A landscape with many valleys, sampled at points; each row gives a point and its height.
From any point a ball rolls to the lowest of the 5 points nearest to it. It stops when none of these is lower. Distance is the straight distance between rows; heights are no part of it.
k621 height 122: [ 80 106 113 147 120  81  75  96  85 128 170 121 169 156 154  86 133 124
  87 132 127 122 147 147 118 142  75  97  95 167  96 146  86  96 116 115]
k759 height 390: [139 150 162 135 146 130 139 190 110 170 144 126 128 100 128 151 129 139
 100 125 120  90 171 119 120 111 176  99 113 110  86 142 119 166 103 139]
k791 height 504: [104 111 110 129 126  93  96  98  52 141 154  98 131 112 166 104 101 140
  58 134 143 103 131 143 142 155 113 121 109 153  92 147  52  88 121 125]
k90 height 312: [161 129 135 131 175 175 185 184  69 133 117  85 118 103 136 149 131 150
  29 133 136 105 140 148 139 134 175 124  93  85  65 192 115 101 172 111]
k317 height 471: [115 131 102 124  88 126 135 117 178 100 152 162 130 173 143  61 116 106
 156 152 174 182  63 130 107 135 108 184 129 146 204 125 159 154 133  87]
k776 height 437: [182 132 164 141 171 157 171 218  89 156 144  92 107 113 148 143 129 117
  89 138 145  98 159 111 144 129 208 102  89 101  73 187  98 139 141 142]
k399 height 186: [ 81 104 107 145 110  80  74  98  69 132 171 119 160 146 160  85 120 132
  72 140 137 117 143 144 117 144  82 107  96 157 101 153  77  85 120 118]
k601 height 216: [197 137 160 105 153 135 160 153 121 124  93 116 118  95 103 158 148 137
 203 103 128  84 161 118 158  94 168 141 131  64 128 142 135 159 137 204]
k45 height 349: [127 138 146 119  76 160 137  97 189 102 100 136 120 168 135 134 118 124
 190 133 123 162  72 120 136 150 132 180 157 139 180  90 199 104 138 135]
k754 height 460: [114 117  82 128 104 115 107  96 163  98 139 170 142 156 132  86 129 103
 148 145 164 187  94 113 102 123  93 136 136 123 199 120 151 161 123  96]
k217 height 322: [101 109 125 120 133 117 105 109  54 141 136  87 121 118 162 120 102 140
  56 129 131 100 126 135 143 152 118 114 113 151  76 133  57  81 124 128]
k619 height 291: [155 142 173 144 104 191 142 163 231  87 134 150 141 192 141  93 101 106
 162 146 110 158  55  97 153 169 112 201 138 140 227 121 191  71 132 120]
k85 height 137: [162 149 171  98  84 128 142 140 153 126 104 139 151 131 123 156 118 149
 203 107 125 125 132 121 117 115 155 167 139  42 156 135 205 133 148 175]
k462 height 188: [ 66 105  82 157 119  74  99 103 142 115 166 152 171 169 117  85 150 117
 111 133 117 157 140 161 110 123  38  94 127 188 132 152 117 120 130  71]
k824 height 246: [100 109 121 120 133 109  99 103  54 137 138  89 133 126 155 114 119 133
  69 128 126 112 133 132 140 153 102 113 114 155  83 128  63  80 119 131]
k436 height 560: [116 126 119 127  90 133 123  88 177 104 123 137 116 164 137 116 120  99
 187 138 149 181  78 130 122 139 129 164 153 150 171  98 168 147 116 125]
k284 height 171: [142 157 138 127 130 110 127 141 142 165 133 135 121 105 110 153 137 134
 163 110 112 106 156 135 118  96 165 124 144 121 100 113 151 174 103 158]
k216 height 114: [103 119  77 133 122 113 111  96 160  88 137 164 168 160 112  84 160 113
 137 140 139 179 126 123 104 121  50 117 119 139 178 113 141 148 145  88]
k659 height 417: [116 112  95 129 116 111  87  95 151 114 132 158 142 130 129 111 142 107
 140 141 139 169 118 104 110 121 107 111 130 119 185  96 131 155  96 118]
k301 height 402: [112 114  77 131 108 120 124 106 177  89 140 182 157 162 115  68 134 113
 141 146 154 189  93 127 102 122  70 142 130 125 196 127 153 156 150  68]
k902 height 726: [119 118 104 123 108 114  91  95 153 127 134 151 133 127 125 132 126 105
 162 138 137 170 119 102 111 122 125 111 140 127 177  89 132 166  88 121]
k221 height 136: [ 88 112 111 138 121  89  75  99  75 123 156 107 157 144 152  88 132 127
  85 131 131 123 151 135 127 146  84 109  95 162  99 141  83  92 118 122]
k777 height 226: [104 110 123 115 142 127 122 119  57 136 123  83 118 108 150 138 115 151
  54 130 118  96 126 137 139 149 128 118 116 149  70 127  70  82 125 122]
k764 height 318: [125 147 130 114  86 129 130  95 176 129  99 135 115 143 119 146 124 128
 193 125 118 143 108 134 120 119 141 151 170 125 146  90 180 146 120 148]
k927 height 209: [116 115 143 118 155 161 130 162  76 148 115  98 132  95 129 145 116 162
  50 142 104  87 150 125 131 127 130 104 116 131  74 129 101  96 141 116]
k472 height 292: [134 135 158 122  78 158 137 108 188  93 106 140 130 179 136 123 118 110
 185 146 129 167  64 121 142 155 123 189 155 139 191  96 200  92 145 129]
k26 height 603: [202 141 169 133 180 148 169 184 116 142 115  94  95 110 106 148 164 125
 187 118 127  76 172 119 173 112 187 116 119 110  97 140 102 154 141 192]
k448 height 139: [152 147 182 102  76 131 129 142 167 116 111 151 141 148 132 160 101 138
 206 115 122 139 113 114 112 127 151 174 153  62 168 135 227 109 148 155]
k186 height 71: [ 91 109  86 147 128 102  95  96 147 100 142 154 169 157 112  81 161 117
 129 127 124 160 145 136 116 123  45 104 111 155 149 119 130 124 131  97]
k228 height 577: [118 136 113 124  89 120 116  92 172 122 117 137 111 145 127 134 119 115
 189 131 145 165  88 129 121 125 143 152 163 147 162  88 161 145 102 130]
k720 height 107: [175 154 162  98 106 131 149 130 142 126  95 132 136 118 111 158 139 150
 203  90 126 115 154 135 132 108 154 154 146  61 136 132 177 158 146 185]
k956 height 442: [186 153 164 133 165 127 162 184 118 146 127 102 101 109 115 143 167 121
 163 108 127  83 182 131 154 108 187 126 107 119  89 142 104 164 126 185]
k719 height 217: [128 145 163 113  68 145 139 121 177 110  94 153 140 152 126 153 108 137
 194 130 114 152  99 122 123 132 140 170 169 101 165 104 221 109 150 140]
k940 height 403: [117 132 108 124  88 131 129 110 188  99 144 154 126 180 146  68 118  95
 166 142 177 178  54 133 116 142 113 180 136 147 202 117 164 149 139  98]
k686 height 100: [104 107 118 130 137 108  82 100  90 117 131 106 156 136 137  98 156 127
  89 129 115 125 152 120 126 147  77  97 102 163 105 111  95  95 113 130]
k14 height 550: [ 67  90  61 147 105  80 122 111 160 118 161 175 163 179 119  99 125 111
 117 137 109 171 111 167 121 128  26  88 150 226 155 162 111 123 127  58]
k640 height 401: [118 139 121 124 112 113 109 110 149 151 123 148 120 104 112 157 120 126
 163 125 120 131 135 114 103 108 153 110 150 131 137  95 139 169  85 141]
k37 height 470: [ 99 109 113 122 133 111 109 102  40 148 150  97 113 102 167 123  83 144
  40 134 142 107 122 149 143 157 130 118 114 144  84 151  43  80 127 122]
k129 height 147: [166 162 149 116 137 116 146 139 145 142 114 119 122 104 100 150 157 137
 190  91 123  99 168 135 140 103 165 142 136  95  99 127 141 169 135 184]
k712 height 674: [188 145 165 145 170 136 161 204 107 162 142  90  99 117 128 138 144 115
 131 123 141  83 166 118 150 120 201 104 100 123  78 160  93 152 121 163]
k266 height 194: [115 132 126 127 122 117 106 133 139 152 124 147 130  93 112 156 122 125
 131 138 108 120 141 111 109 109 142 100 136 120 134  99 130 164  84 138]
k937 height 801: [112 124  95 127 101 113 109  91 166 117 131 147 121 143 141 112 114 101
 170 138 154 176  97 113 113 130 129 133 139 134 182 103 151 163 105 123]
k150 height 351: [123 123  95 127 161 127 160 114  43 142 125 102  63  79 143 163  79 149
  25 125 147 106 104 174 136 140 160 129 126 137  66 182  61  95 157  90]
k259 height 310: [148 133 130 132 167 176 187 157  69 134 117  85  95  98 140 152 126 152
  32 125 137 104 126 166 144 140 166 129 103 113  52 187  98  93 178 109]
k800 height 109: [ 71 111  89 158 127  80  90  96 124 119 167 142 175 175 127  80 154 111
 108 125 119 147 152 145 111 128  43  96 118 178 120 143 117 117 129  94]
k345 height 342: [121 136 136 128 129 122 108 147 131 158 135 139 127  92 114 157 126 136
 127 138 107 106 154 111 105 108 149  97 139 122 119 104 128 170  85 135]
k891 height 530: [118 134 108 124  83 127 115  88 181 108 129 145 116 164 144  96 120  98
 175 145 162 183  77 129 121 138 131 162 142 149 184 107 161 145 120 118]
k18 height 166: [ 93 120  61 138 126 115 138 100 178  91 137 180 164 163 100  77 152 125
 132 129 136 180 109 143 109 113  38 123 131 154 174 131 143 147 161  63]
k465 height 287: [121 120 117 118 162 135 151 119  58 145 130  84  89  92 149 151  92 158
  38 127 132 100 117 162 136 147 151 126 124 146  49 161  71  91 146 103]
k288 height 281: [129 128 115 124 161 161 167 136  63 142 122  79  99  96 143 152 100 156
  33 126 133  99 117 160 139 143 146 129 125 136  45 165  81  91 157 105]
k352 height 210: [127 152 124 127 109 118 128 104 155 153 125 139 115 116 107 162 128 137
 172 115 117 125 142 137 118 108 154 127 154 126 116  98 158 167  99 144]
k595 height 502: [110 124  88 129  98 125 129 114 186 102 146 173 139 162 127  64 120 108
 153 149 160 183  79 125 103 123  86 159 129 128 208 127 155 158 143  79]
k324 height 237: [115 129 141 122 156 159 148 145  67 149 111  85 116  95 137 146 116 161
  41 133 115  93 140 139 139 137 136 118 123 133  51 144  93  92 145 117]
k705 height 290: [153 127 184 136 102 186 137 165 231  84 133 157 142 185 147 115  93 103
 167 145 112 156  62  91 151 164 116 196 141 131 227 116 196  74 126 114]
k107 height 542: [208 131 178 129 196 158 180 198 107 135 103  92  78 110 106 158 157 129
 184 124 126  71 165 115 175 106 198 104 121 118  98 145  98 143 139 178]
k38 height 270: [202 134 167 112 166 137 170 168 122 131  96 104 108  97 108 163 155 135
 204 106 123  81 163 114 165  97 177 132 129  74 124 136 121 158 141 205]
k761 height 193: [137 149 193 117  75 144 125 152 194 110 120 158 141 164 140 148  84 132
 194 135 113 150  91 109 123 137 150 174 163  90 189 122 236  85 143 136]
k234 height 213: [104 114 131 115 146 142 125 132  70 134 119  86 119 109 148 144 122 155
  47 134 107  94 135 135 139 146 125 118 121 150  66 128  82  83 128 123]
k173 height 419: [114 107  92 123 137 111 115  96  33 141 142 104  98  80 162 128  68 146
  33 127 156 105 110 152 139 150 140 123 115 134  94 162  35  87 139 115]
k438 height 330: [110 116 113 117 145 126 129 118  55 149 128  90  90  90 156 143  87 151
  37 128 132 105 113 154 141 144 145 123 120 148  63 148  55  86 132 113]
k906 height 514: [119 113 108 128 122 122  93 106 138 121 124 157 135 119 126 126 136 118
 144 135 130 153 134  94 109 122 112 100 128 121 173  86 129 161  89 128]
k926 height 379: [110 109 109 118 138 120 120 106  45 145 134  83 101  98 161 135  87 147
  38 132 137  97 115 147 141 154 131 119 118 148  70 145  48  86 132 116]
k519 height 314: [112 115  81 126 115 121 105  96 158  98 130 168 154 144 125  82 136 106
 148 140 152 182 112 113 100 122  87 132 117 113 192 106 141 157 120  92]
k211 height 116: [110 107 118 130 149 127  88 111 110 119 112 129 151 113 119 123 159 124
 100 134 107 125 154  97 126 135  84  87 114 135 135  89 102 120 105 126]
k523 height 265: [128 128 141 119 164 171 162 165  75 139 113  88 117  98 141 151 119 162
  40 135 123  97 143 143 138 138 150 123 105 107  50 164 102  98 153 117]
k524 height 174: [133 146 135 109  89 129 139 100 167 126 106 131 125 129 109 159 129 139
 187 109 116 139 119 134 122 110 148 153 162 107 126  98 185 146 128 154]
k255 height 63: [107 115  90 138 135 113  96  97 145  95 133 160 166 146 114  90 166 114
 130 129 133 168 137 111 109 122  63 109 116 130 173 106 127 138 125 106]
k425 height 156: [141 148 143 114  82 131 140 107 162 131  97 133 132 127 111 159 126 147
 201 105 116 131 125 141 118 108 145 162 163  92 131 104 201 141 141 160]
k858 height 81: [100 110  81 144 130 106 104  98 156  93 137 165 171 160 108  82 166 112
 131 130 128 170 136 125 108 122  47 105 121 144 156 112 138 134 147  83]
k334 height 130: [ 99 105 127 130 146 127  98 112  81 133 122  92 140 123 141 118 144 133
  77 131 110 104 151 118 137 147  92  95 110 157  96 105  84  94 117 133]
k195 height 257: [157 162 152 137 148 117 147 163 134 171 140 124 116 106 117 144 149 129
 150 109 121  93 176 127 127 107 174 114 119 123  91 134 130 172 113 162]
k885 height 103: [110 110 113 133 140 121  87 103 121 111 125 129 164 124 124 121 158 119
 118 132 113 138 151  99 115 131  76  89 112 132 149  92 112 127 107 128]
k962 height 47: [110 112  97 140 138 110  94  97 135 101 133 157 170 145 113  93 162 113
 127 131 126 166 141 115 107 128  62  98 113 132 168 103 128 140 125 105]
k30 height 278: [161 135 187 138 103 176 137 182 235  97 145 162 139 188 135 127  83 109
 178 144 104 153  64  90 146 161 135 181 154 133 226 121 206  73 113 110]
k471 height 334: [204 121 171 107 174 143 160 178 115 124  91 111 104  89 105 169 141 138
 214 114 131  79 152 106 169  93 178 126 129  69 137 145 124 156 129 205]
k46 height 333: [122 134 142 129 141 130 112 161 117 166 134 135 140  96 116 153 123 137
  99 137 106  95 164 103 110 110 148  92 131 116 114 115 121 151  94 129]
k473 height 313: [116 143 125 118  99 112 125 102 166 141 122 141 117 117 110 156 130 134
 178 120 120 147 126 133 116 105 154 136 157 137 132  92 165 160  99 142]
k16 height 123: [156 155 146 116 119 120 151 123 149 141 108 130 127 108 104 156 146 147
 198  95 120 110 156 144 131  98 153 143 146  91 114 117 170 166 138 178]
k664 height 191: [ 76 108  70 149 126  88 111  95 159 112 156 157 169 171 106  86 150 114
 129 128 117 165 128 160 110 122  31  97 146 196 143 140 122 125 138  63]
k144 height 113: [ 73 109  97 156 116  71  77  99 106 129 171 137 173 160 136  80 146 122
  97 132 121 137 143 145 111 136  52  99 111 181 111 148 109 105 117  97]
k401 height 321: [104 117  75 125 108 125 132 112 180  89 141 180 161 158 109  69 133 118
 136 144 152 185  95 135 102 111  57 143 130 133 204 129 147 157 159  59]
k154 height 655: [117 121 112 131 117 112  99 107 144 135 130 146 120 111 118 140 126 113
 149 142 125 150 129 110 107 114 129 107 141 127 160  90 132 164  84 127]
k894 height 311: [129 130 162 127 147 151 137 190  98 166 136 124 130  94 129 145 132 145
  73 140 111  81 169 114 121 114 157  99 114 102  88 142 118 140 120 125]
k952 height 369: [150 138 109 143 179 160 186 137  64 133 120  91  72  98 132 162 115 157
  19 122 144 116 113 180 136 147 178 136 111 119  47 198  93  94 183 103]
k892 height 277: [ 91 109 115 130 133  91  85 102  60 133 154  97 145 132 162  94 110 134
  72 128 134 111 146 136 132 162  99 113  99 151  93 140  65  89 115 126]
k729 height 385: [124 124  92 127 160 131 157 109  43 142 130 115  63  75 149 154  73 147
  19 119 153 109  93 162 134 141 162 120 121 139  89 184  46  96 156  90]
k505 height 177: [ 94 109 127 120 145 132 105 122  71 132 122  82 133 110 148 130 124 142
  65 131  99 103 135 129 141 147 112 109 115 153  71 117  78  92 123 126]
k608 height 424: [211 115 175 126 204 162 180 193 108 131  81 110  82  87  92 175 141 137
 204 131 125  70 158 100 174  94 195 108 135  82 129 149 113 146 131 186]
k525 height 131: [116 106  96 133 130 120  90  92 144 108 128 162 155 133 118 103 155 102
 134 130 136 164 141 103 111 122  80 101 116 120 182 103 126 152 110 111]
k193 height 515: [156 148 167 141 163 131 150 201 109 172 154 107 120 108 132 144 145 122
 113 123 136  86 177 121 135 120 188 101 103 115  80 149 105 161 116 155]
k532 height 104: [195 148 159 120 160 129 163 160 120 136 105 108 108  98 103 154 164 133
 198  97 125  85 174 122 158 107 173 130 122  86 113 130 121 156 140 199]
k836 height 189: [176 162 155 126 143 121 149 148 134 153 125 121 113 104 106 144 159 131
 177  93 122  90 174 138 140 103 164 134 127 107  96 129 131 168 127 187]
k847 height 368: [169 159 155 133 157 121 152 182 121 173 147 115 108 105 117 140 154 124
 138 110 129  80 181 134 133 107 187 117 112 117  81 138 115 168 116 165]
k192 height 632: [205 139 173 139 189 146 176 194 110 142 115  90  82 116 114 158 167 121
 167 118 129  67 170 114 171 116 197 111 113 117  82 149 100 142 142 182]
k500 height 527: [165 147 159 141 161 144 156 208  97 165 152 115 113 109 136 140 136 121
  99 135 135  84 170 121 131 116 193 104  96 108  76 160 106 157 125 151]
k385 height 305: [149 129 152 135 164 172 162 190  77 149 126  99 121 104 133 144 129 150
  43 143 125  94 159 127 129 131 164 114 102  92  72 171 102 113 153 115]
k215 height 169: [111 131 114 124 110 113 102 100 158 137 125 151 121 117 116 141 122 114
 165 138 128 149 119 113 111 112 142 113 151 129 153  89 143 168  79 129]
k312 height 140: [142 158 144 112 102 122 140 110 167 136 107 135 131 118 107 159 135 145
 197 103 116 122 134 146 121 109 147 147 159  96 117 110 183 150 132 162]
k405 height 510: [ 58  92  73 161 111  73  98 104 145 126 168 168 178 179 125  91 128 117
 109 140 118 162 126 161 116 124  36  84 139 210 142 162 110 115 120  60]
k28 height 464: [121 128 124 127  76 140 127  82 183 105 117 135 115 177 143 112 123 106
 188 136 145 172  71 123 130 147 129 180 153 155 180  98 181 125 126 125]
k444 height 388: [121 115  93 127 149 122 138 111  31 145 135 115  69  70 155 147  67 139
  24 124 152 111 100 155 137 141 148 119 127 132  89 168  34  88 145  94]
k960 height 690: [196 134 173 148 190 148 178 203 105 149 128  84  80 124 121 153 150 119
 161 124 143  79 155 110 174 125 211 100 113 131  80 159  98 146 135 167]
k488 height 74: [143 144 182 109  70 146 129 140 184 120 101 156 147 155 130 152  99 139
 206 126 117 141 112 115 116 131 151 168 162  73 170 121 230 107 151 145]
k490 height 288: [112 123 144 127 146 139 117 164 107 155 131 137 138  98 121 156 127 138
  92 144 104 100 162 104 113 113 138  87 121 118 110 112 117 141 101 127]
k81 height 238: [134 135 147 132  94 165 144 117 200  87 124 131 127 195 142  88 122 107
 177 142 136 164  57 123 145 160 114 202 140 158 196 106 180  94 143 125]
k953 height 391: [125 131 103 136 171 140 167 125  53 143 128  95  63  79 143 163  90 151
  22 118 146 108 102 173 134 143 168 134 123 140  54 187  73  95 165  90]
k12 height 347: [116 113 104 118 146 121 138 112  43 144 139  95  90  80 156 143  74 147
  30 129 146 107 106 151 144 151 145 128 114 146  81 166  45  89 138 108]
k752 height 176: [108 114 146 122 148 142 114 133  81 144 114  99 133 102 133 146 125 149
  64 136 101  93 147 116 131 140 110 102 115 141  84 111  90  93 122 122]
k908 height 253: [138 133 167 134 102 176 146 142 215  76 133 140 139 192 147  90 116 101
 166 143 125 160  56 112 153 172 102 211 141 151 209 114 189  83 142 124]
k209 height 111: [167 149 157 107 106 127 146 122 145 131 100 131 136 117 108 151 137 146
 202  94 126 114 145 133 134  98 150 153 143  66 129 122 184 157 152 185]
k151 height 267: [145 135 194 135  92 167 129 174 226  97 142 156 142 175 141 133  78 106
 185 138 110 155  67  86 145 155 143 182 152 117 216 123 215  68 126 111]
k882 height 289: [145 133 138 131 174 183 176 174  78 140 112  93 119  95 136 151 124 155
  31 136 122  94 142 145 137 136 160 122 101 101  55 172 101  93 165 115]
k67 height 329: [120 132 128 123 131 113 112 130 137 157 133 149 123 104 114 159 121 133
 141 133 113 119 146 118 108 109 150 103 147 121 124  97 135 171  80 138]
k545 height 376: [118 119 134 125 140 125 100 141 118 155 128 140 133  99 116 162 127 134
 108 143 108 113 159 102 114 109 132  88 131 121 126 104 121 145  87 127]
k403 height 381: [121 133 117 127  86 135 132  98 185 102 131 138 113 182 148  88 121  99
 177 140 158 182  64 133 129 150 121 191 145 149 191 108 163 137 131 118]
k9 height 410: [121 117  87 131 108 116  94  90 158 106 134 163 150 142 120  93 141 108
 139 139 155 184 111 109 108 126  97 125 126 118 197 102 134 160 111 110]
k887 height 163: [107 109 134 125 146 134  99 116  95 134 110 115 150 110 130 135 142 136
  80 139 103 110 152 101 133 143  98  91 118 134 107 101  99 105 109 126]
k494 height 245: [112 104 113 126 131 119  86 109 127 123 121 147 144 111 122 126 140 110
 122 137 111 150 141  94 119 123 102  89 121 120 157  91 121 144  90 121]
k213 height 205: [136 144 187 122  79 161 131 147 198 100 118 152 147 168 131 148  94 131
 189 132 113 157  83 101 127 150 141 173 163  96 188 114 225  92 139 126]
k929 height 108: [181 136 168  98 106 121 137 142 144 131  97 135 141 121 116 154 126 140
 214 103 130 116 146 115 134 111 159 159 135  35 155 141 182 152 138 194]
k846 height 404: [120 130  93 141 170 131 164 117  40 141 129 116  45  68 144 168  80 142
  14 125 154 121  91 177 135 135 171 126 122 137  88 197  56 103 161  81]
k795 height 88: [ 99 109 112 135 142 114  85 101 107 112 129 127 162 138 130 106 168 117
 107 126 113 134 150 109 120 136  67  95 106 144 134 102 107 116 118 129]
k751 height 181: [118 134 125 122  81 131 127  90 176 115 108 135 117 150 126 138 120 118
 193 133 127 162  88 131 126 133 146 163 167 140 156  92 178 129 120 137]
k167 height 95: [ 84 114 105 140 126  90  83  97 100 120 150 119 172 151 140  90 153 120
 102 125 117 126 152 138 121 138  64 101  98 167 112 122  95 105 121 117]
k166 height 86: [ 83 114  87 148 128  86  91  92 134 110 157 143 173 168 115  84 163 121
 120 129 117 153 146 145 106 123  43  99 114 173 122 129 116 122 133  91]
k493 height 218: [106 111 140 125 140 139 108 141 100 146 118 123 142 102 127 152 136 141
  79 145  94  96 160 102 125 124 120  85 124 132 109 100 109 120 104 125]
k445 height 332: [143 154 152 129 147 122 129 172 126 173 147 130 121 101 121 149 135 132
 125 121 114  87 181 122 113  99 166 107 129 116  96 121 124 169 105 152]
k119 height 196: [129 142 147 128  86 157 135 118 208  85 137 135 122 197 148  68 124 101
 162 144 144 166  53 127 145 166 104 213 138 169 198 118 173 105 147 119]
k993 height 255: [131 140 180 130  82 172 137 136 196  97 110 151 135 171 130 135  96 125
 192 139 112 158  78 107 132 153 136 181 156 121 194 109 210  78 143 124]
k104 height 494: [118 140 124 125  88 115 120  94 165 133 114 136 119 128 118 147 120 118
 189 123 123 155 105 128 117 114 148 146 164 135 142  92 159 160 103 137]
k108 height 219: [106 115 121 121 135 128  96 121 120 129 118 142 153 105 119 138 139 127
 107 142 112 129 154  91 115 124 106  81 123 129 139  87 116 134  94 129]
k437 height 141: [159 163 143 123 122 114 142 135 150 147 122 127 122 109 108 155 152 142
 180  94 118 103 167 147 129 100 159 137 138 110  99 119 146 168 116 179]
k967 height 346: [137 135 111 136 173 160 181 134  60 139 122  89  77  91 131 153 109 159
  22 120 144 110 118 176 139 143 171 139 118 125  46 192  89  97 171 100]
k941 height 651: [190 145 171 134 181 135 163 199 113 154 138  88  91 119 127 149 153 118
 153 124 139  79 174 117 158 117 205 110 104 126  82 153  95 148 129 178]
k531 height 297: [119 133 125 126  87 137 132 109 196 103 144 144 119 191 148  68 113  91
 170 143 166 179  51 137 129 153 117 194 132 154 198 123 166 128 137 116]
k806 height 153: [179 149 152 115 130 128 157 142 139 139 101 120 121 103  98 154 153 141
 195  96 116  98 168 132 143 103 164 143 129  78 115 130 148 168 139 194]
k575 height 161: [129 164 131 119 106 110 137 111 151 142 115 133 119 118 109 154 138 145
 187 106 117 119 147 144 120 103 156 140 162 114 114 103 164 163 117 160]
k106 height 50: [ 89 108  67 145 128  94 116  97 166  97 145 169 172 171 100  80 150 120
 132 121 126 177 128 144 111 117  33 110 126 174 150 130 133 132 149  71]
k700 height 372: [ 74  97  54 154 117  87 120 109 169 120 167 171 168 176 109  87 136 111
 128 130 113 168 111 161 119 121  31 101 151 209 150 148 120 133 141  54]
k758 height 69: [179 139 165  97 118 126 148 147 132 134  98 121 137 108 113 159 133 137
 209 102 131 109 149 118 139 103 159 148 132  49 146 143 164 154 145 200]
k364 height 454: [130 132  95 153 178 128 181 124  50 138 128 127  39  69 133 177  96 140
  16 113 161 125 100 185 133 136 178 120 116 131  92 213  64 112 176  71]
k898 height 250: [118 126 149 125 151 158 127 164  88 160 121 117 138  90 122 148 122 152
  61 144 105  87 163 107 127 119 133  89 118 114  92 114 109 120 113 123]
k148 height 124: [100 106 124 128 136 101  88  96  77 128 138  99 150 132 154 106 141 127
  86 128 112 116 150 125 127 153  89 104 105 162  98 118  69  95 120 138]
k153 height 182: [114 115  82 136 119 115 106  95 159  91 138 168 156 144 120  79 155 110
 138 133 150 180 120 113  99 122  70 123 117 117 191 115 137 157 130  93]
k478 height 582: [118 121 102 118  90 116 119  96 177 101 131 156 126 166 140  81 119  94
 165 143 169 189  73 124 111 134 118 164 128 141 202 109 152 160 118 113]
k197 height 269: [135 133 168 126  91 174 141 132 207  82 119 142 134 188 137 108 115 105
 178 147 117 159  56 111 147 164 120 196 145 151 207 104 195  78 146 126]
k625 height 677: [118 116  91 123 103 117 108  90 161 111 133 157 132 145 132 106 126  98
 164 142 157 178 105 110 107 126 117 137 130 124 186  98 138 170  99 111]
k799 height 87: [ 81 112  98 144 129  83  81  96 119 124 155 130 170 162 129  79 159 121
 109 126 122 136 155 141 117 132  54 100 111 168 116 138 105 107 121 113]
k338 height 80: [ 89 109  96 140 138  99  83  99 127 105 141 135 169 153 122  91 170 113
 118 123 118 148 147 132 109 131  51  98 112 160 130 116 111 116 126 111]
k49 height 247: [113 126 134 114 150 148 147 130  63 144 113  86 109  96 144 147 106 157
  40 133 124  93 128 151 148 146 139 130 122 144  55 143  80  86 145 114]
k64 height 352: [167 128 156 133 169 171 170 210  77 154 134  99 123 112 144 141 127 140
  60 138 143  89 161 124 130 133 189 107  88  90  74 177 108 131 143 125]
k912 height 227: [127 145 137 131 125 110 122 129 148 156 128 136 116 101 105 162 130 134
 156 118 115 112 147 126 111 100 153 119 145 123 117  99 140 179  89 143]
k350 height 133: [147 155 155 106  82 130 145 123 164 123  98 140 144 128 121 156 118 146
 202 105 122 124 134 130 123 112 150 165 160  67 145 114 207 137 149 172]
k372 height 271: [174 158 158 127 156 120 158 163 124 158 125 108 107 102 108 143 164 132
 171  96 119  80 176 132 140 104 172 125 111 109  90 135 124 166 129 187]

For each start below, name the point where the ball stops.
k195 -> k758
k892 -> k962
k952 -> k962
k399 -> k962
k937 -> k119
k912 -> k758
k445 -> k758
k776 -> k962
k960 -> k532

Write out the way that a ball takes from each point below.
k473 -> k575 > k16 > k209 > k758
k791 -> k824 > k148 > k686 > k795 > k338 > k186 > k962
k493 -> k887 > k211 > k795 > k338 > k186 > k962
k405 -> k800 > k338 > k186 > k962
